Each scene shows the same named points in several views. A view is turned or mirrored, shifted and resized as a whole, has a little noise and may leave points out.
In the rows, zero is written as 128.

Scene 1
View 1
Dibu: 138,132,133,152,140,127,154,138,127,101,127,127,110,127,148,137,130,139,142,121
goza: 134,134,129,145,137,137,160,132,126,109,125,127,106,130,147,143,125,140,146,114
kifi: 142,127,145,169,149,104,141,154,134,83,133,125,116,117,151,123,146,137,134,141
setan: 144,138,147,169,143,116,153,167,126,77,134,116,122,113,145,133,129,128,132,117
bena: 142,138,134,149,136,126,153,121,118,103,121,138,112,134,157,132,112,140,139,125
feba: 133,140,123,131,129,150,166,110,117,122,117,137,103,141,150,148,106,143,150,107
lifa: 142,129,144,168,150,104,141,151,132,82,132,126,116,118,152,123,143,136,134,141
zibel: 149,141,147,164,140,108,143,128,114,84,122,143,124,128,164,117,107,135,131,139
mibag: 145,142,141,158,137,123,156,138,115,90,123,132,120,126,154,131,108,133,135,119
fon: 138,149,129,135,125,153,172,115,106,113,115,134,113,138,150,150,85,134,143,93
Beke: 145,136,140,157,140,114,145,126,120,93,123,140,116,130,160,123,117,138,136,136
neni: 144,133,146,171,145,111,150,168,130,76,134,117,121,112,145,130,135,129,130,123
Tume: 131,126,130,146,143,130,154,141,137,107,130,122,102,127,144,141,147,143,147,124
saru: 135,127,140,161,146,123,155,170,138,89,137,109,111,114,137,141,150,134,139,117
medib: 138,126,137,159,148,114,145,146,136,95,132,125,107,122,149,128,150,141,141,137
Des: 152,146,151,169,138,109,148,141,111,73,124,137,131,123,160,120,98,127,126,128
View 2
saru: 113,103,113,136,119,104,128,129,155,120,125,126,129,119,149,140,128,121,124,140
zibel: 129,132,113,120,131,124,137,117,129,101,129,141,142,117,123,136,129,130,134,150
kifi: 125,121,120,127,119,119,133,127,149,113,128,134,133,113,147,147,128,130,135,143
lifa: 126,124,121,124,119,121,134,127,148,113,128,136,134,113,148,147,127,132,138,143
Dibu: 112,110,112,120,130,117,136,125,134,117,124,131,133,119,137,132,131,115,122,146
Tume: 108,104,116,117,128,117,136,130,139,125,122,128,129,118,147,134,132,112,121,144
mibag: 117,119,107,127,133,114,134,117,131,106,126,135,139,121,122,130,130,122,125,148
fon: 101,104,98,119,148,112,138,114,111,110,121,130,141,129,107,111,135,103,108,153
feba: 100,103,106,108,146,120,142,120,112,120,119,130,136,125,120,116,136,100,109,152
Beke: 123,126,113,119,131,123,137,120,129,106,128,138,139,117,127,136,130,126,131,149
goza: 105,105,110,118,135,115,137,125,129,120,121,129,133,122,133,126,133,109,116,147
medib: 118,114,119,120,122,120,135,129,144,119,125,132,131,114,149,141,130,122,131,142
Des: 129,130,107,133,130,115,133,113,132,96,130,140,142,120,118,135,128,133,133,149
View 3
fon: 121,91,148,151,138,118,133,172,190,140,135,158,131,119,118,77,127,103,163,109
feba: 117,95,147,133,138,107,139,164,190,142,135,171,128,105,116,81,121,107,147,112
mibag: 129,114,133,138,138,121,132,149,164,134,140,138,126,119,125,95,134,107,140,132
Des: 135,130,125,141,139,138,133,146,157,116,144,122,124,128,130,97,151,109,145,150
neni: 134,127,121,129,138,118,124,127,131,140,144,120,125,120,135,116,130,105,115,145
bena: 125,117,135,128,140,117,140,150,174,128,140,151,124,110,123,92,134,111,139,134
setan: 134,120,124,139,138,121,120,134,134,142,143,116,127,126,134,112,131,102,124,137
saru: 128,113,125,129,136,107,119,127,131,157,142,127,128,115,132,117,117,101,110,130
Beke: 128,128,128,123,141,122,142,142,166,121,142,143,123,111,125,97,140,113,133,147
Dibu: 125,114,131,127,137,110,132,141,159,141,140,146,125,109,125,101,125,107,126,131
Tume: 122,111,132,119,138,100,131,135,155,151,139,153,126,102,125,107,115,107,115,128
lifa: 132,137,118,114,140,116,134,122,142,130,146,130,121,111,131,115,134,112,110,154
zibel: 131,133,126,127,140,132,141,144,166,113,144,135,121,118,127,96,148,113,140,153
kifi: 131,133,120,118,139,117,132,123,139,134,145,129,122,113,132,115,132,111,111,151
View 4
Beke: 142,124,142,142,146,136,148,85,141,121,124,136,146,150,122,146,137,133,118,149
saru: 121,159,134,123,115,161,131,80,107,126,101,129,143,144,118,135,135,117,127,119
mibag: 136,130,150,140,138,146,138,93,129,116,121,127,148,137,115,140,138,140,106,154
setan: 127,146,144,130,122,154,127,76,112,124,105,135,152,129,108,132,148,138,125,133
lifa: 139,137,130,133,135,140,142,65,129,132,110,148,148,150,118,141,145,123,146,125
Dibu: 132,141,138,135,133,151,144,94,127,119,118,124,140,152,124,143,127,120,109,139
bena: 139,127,146,144,143,144,147,99,138,115,128,124,142,151,125,146,127,128,101,153
medib: 133,143,128,132,131,147,144,78,127,127,110,137,141,157,124,143,132,112,131,124
goza: 130,142,142,135,132,155,144,105,126,116,121,114,135,154,128,143,118,117,96,141
feba: 133,134,149,143,143,153,150,125,137,105,134,102,131,158,134,149,109,118,70,160
Tume: 128,151,131,129,128,155,145,93,124,122,114,121,134,161,129,145,119,105,111,127
Des: 140,119,153,144,145,135,135,80,133,120,119,140,159,127,106,137,153,156,121,160
zibel: 144,119,144,144,147,132,143,78,139,122,122,142,152,143,116,143,147,142,127,152
fon: 130,130,161,144,140,156,142,129,131,101,133,99,138,141,123,143,117,137,63,173
kifi: 136,139,130,131,131,143,139,67,125,131,107,146,149,148,118,141,144,124,142,125
neni: 129,146,140,128,123,151,129,72,113,127,102,140,153,133,110,134,148,135,132,129
View 5
neni: 108,126,113,129,139,105,136,147,112,121,133,133,119,131,146,130,143,112,106,124
Des: 132,139,128,118,148,114,119,131,113,123,148,138,126,125,144,119,122,113,101,122
kifi: 113,122,116,135,141,107,139,140,115,134,127,128,121,126,159,136,140,118,107,112
saru: 102,118,110,137,128,100,144,155,123,129,129,126,118,131,145,135,151,118,113,136
feba: 144,123,143,126,120,109,122,135,157,156,162,116,126,122,137,114,121,137,124,165
goza: 125,119,129,133,123,105,133,143,143,147,147,120,122,126,143,125,135,130,119,150
medib: 115,118,120,139,133,104,142,141,127,143,129,122,120,125,159,136,141,123,114,120
setan: 109,128,114,127,137,105,133,149,113,120,136,134,120,132,141,128,142,113,106,131
mibag: 130,130,129,122,137,111,124,137,127,133,149,130,124,126,141,120,128,120,109,137
Beke: 134,128,131,128,139,112,128,129,128,143,143,127,125,122,154,125,124,124,111,121
zibel: 137,134,132,124,147,115,123,126,119,137,145,132,125,122,153,123,120,120,105,116
lifa: 116,123,118,135,142,107,139,137,115,135,126,128,121,125,162,136,138,118,108,106
Tume: 116,114,122,140,123,102,142,146,139,149,134,119,121,125,151,132,143,130,120,140
bena: 136,127,135,129,132,110,127,133,137,146,149,124,126,122,148,122,124,128,114,137

Which points are out of place in each view (at most two, in the order of its rows)? Write - if all are in place.
view 1 | lifa
view 2 | Beke
view 3 | mibag, neni
view 4 | zibel
view 5 | feba

Scene 2
View 1
Riba: 124,129,120,116,112,117,108,147,123,134,103,107,116,115,112,104,124,138,123,127
rizog: 93,154,74,124,101,112,126,124,156,93,109,114,123,146,130,107,74,116,84,113
Dubu: 134,125,135,125,127,125,113,119,113,135,113,104,121,114,121,139,122,132,167,155
pav: 114,140,127,148,103,127,118,133,136,103,122,113,119,125,129,113,104,142,116,129
lorim: 106,145,111,143,91,122,119,145,147,98,118,116,117,128,124,94,99,140,87,112
gom: 130,127,134,128,121,126,112,127,117,130,113,106,122,116,120,129,120,135,154,148
Galo: 128,125,124,113,113,117,106,151,118,140,102,106,116,109,108,103,132,140,125,127
perok: 118,138,127,144,116,128,120,115,129,108,123,110,122,127,134,135,102,132,146,146
Pok: 121,135,132,144,111,128,117,127,127,111,122,109,119,121,128,123,109,140,134,139
Mamis: 126,133,141,151,117,132,119,113,121,111,128,109,122,122,133,141,109,139,157,154
dolu: 105,144,88,115,105,112,118,136,144,112,102,111,121,132,119,103,94,122,98,115
Zut: 155,108,171,124,131,131,100,139,88,160,111,101,116,91,110,133,159,153,189,161
View 2
Riba: 129,124,115,118,114,159,127,101,174,124,115,123,110,146,119,131,122,125,124,138
Galo: 128,117,108,114,115,159,125,98,171,130,109,131,113,147,115,131,123,125,121,131
lorim: 140,147,132,136,97,148,156,126,177,101,139,79,115,151,130,139,116,104,124,157
rizog: 137,173,153,143,98,148,137,123,203,76,160,79,98,142,141,122,123,131,136,174
pav: 129,129,130,138,115,143,137,131,179,108,135,104,125,179,134,130,128,114,123,172
Pok: 123,120,122,131,122,145,129,125,174,116,126,119,128,184,131,128,132,121,120,169
perok: 120,118,128,137,129,144,121,127,180,112,131,125,129,194,137,122,139,131,122,182
View 3
pav: 144,114,136,121,128,158,109,120,150,107,129,108,144,133,133,137,134,115,146,103
rizog: 177,128,150,127,116,153,78,100,159,86,109,95,169,137,151,121,139,125,152,113
Mamis: 122,112,128,106,131,158,124,130,136,121,132,121,135,136,113,156,125,107,134,113
lorim: 163,118,135,141,130,150,106,115,160,96,131,105,142,133,151,118,145,127,153,100
perok: 133,114,136,107,126,160,112,121,141,113,125,112,147,135,118,152,127,108,138,111
Pok: 135,115,131,117,130,155,117,125,144,111,131,116,139,136,124,144,131,114,141,111
gom: 127,122,122,106,131,148,122,129,136,114,128,126,134,143,115,154,126,114,134,131
Galo: 143,132,112,129,135,133,127,129,144,104,131,132,125,149,137,136,135,130,138,143
Dubu: 121,125,122,101,131,149,126,130,131,118,127,129,134,146,109,160,121,110,129,138
Riba: 145,130,116,128,133,137,121,127,145,101,130,126,130,148,138,134,136,129,140,139
dolu: 168,133,135,129,122,143,94,108,154,90,115,107,152,144,147,124,138,129,145,128
Zut: 97,123,99,105,142,138,157,150,124,129,145,152,105,153,102,167,122,114,122,151
View 4
Pok: 130,143,117,130,153,112,109,130,136,143,133,122,149,125,127,128,125,138,152,123
Riba: 126,135,128,126,134,117,101,139,150,146,135,118,152,144,130,122,124,140,154,130
Zut: 106,113,130,99,136,119,117,134,144,114,126,103,165,138,118,146,122,135,118,113
perok: 130,146,126,131,161,109,113,123,131,146,133,127,143,114,130,131,126,136,154,121
Mamis: 126,140,119,125,160,109,117,124,130,135,130,122,150,116,124,137,124,135,143,116
dolu: 136,151,134,141,142,114,97,136,147,165,139,131,142,134,139,113,127,141,174,137
gom: 122,133,132,119,147,115,112,130,140,137,131,118,151,127,127,134,125,137,143,121
rizog: 143,160,127,149,155,109,99,131,140,171,140,137,136,123,141,113,128,140,180,136
Dubu: 117,131,138,114,149,114,117,128,139,134,129,118,151,123,127,137,126,134,140,118
pav: 135,148,112,138,154,109,106,131,135,150,135,126,146,125,128,125,124,139,158,126
Galo: 123,131,129,122,131,119,101,141,152,144,136,116,155,146,129,123,125,141,151,130
lorim: 143,152,105,147,145,111,95,138,143,160,139,128,147,138,131,115,123,143,170,135

Which points are out of place in each view (at most two, in the order of its rows)? Write - if all are in place.
view 1 | pav
view 2 | -
view 3 | Mamis
view 4 | perok, rizog
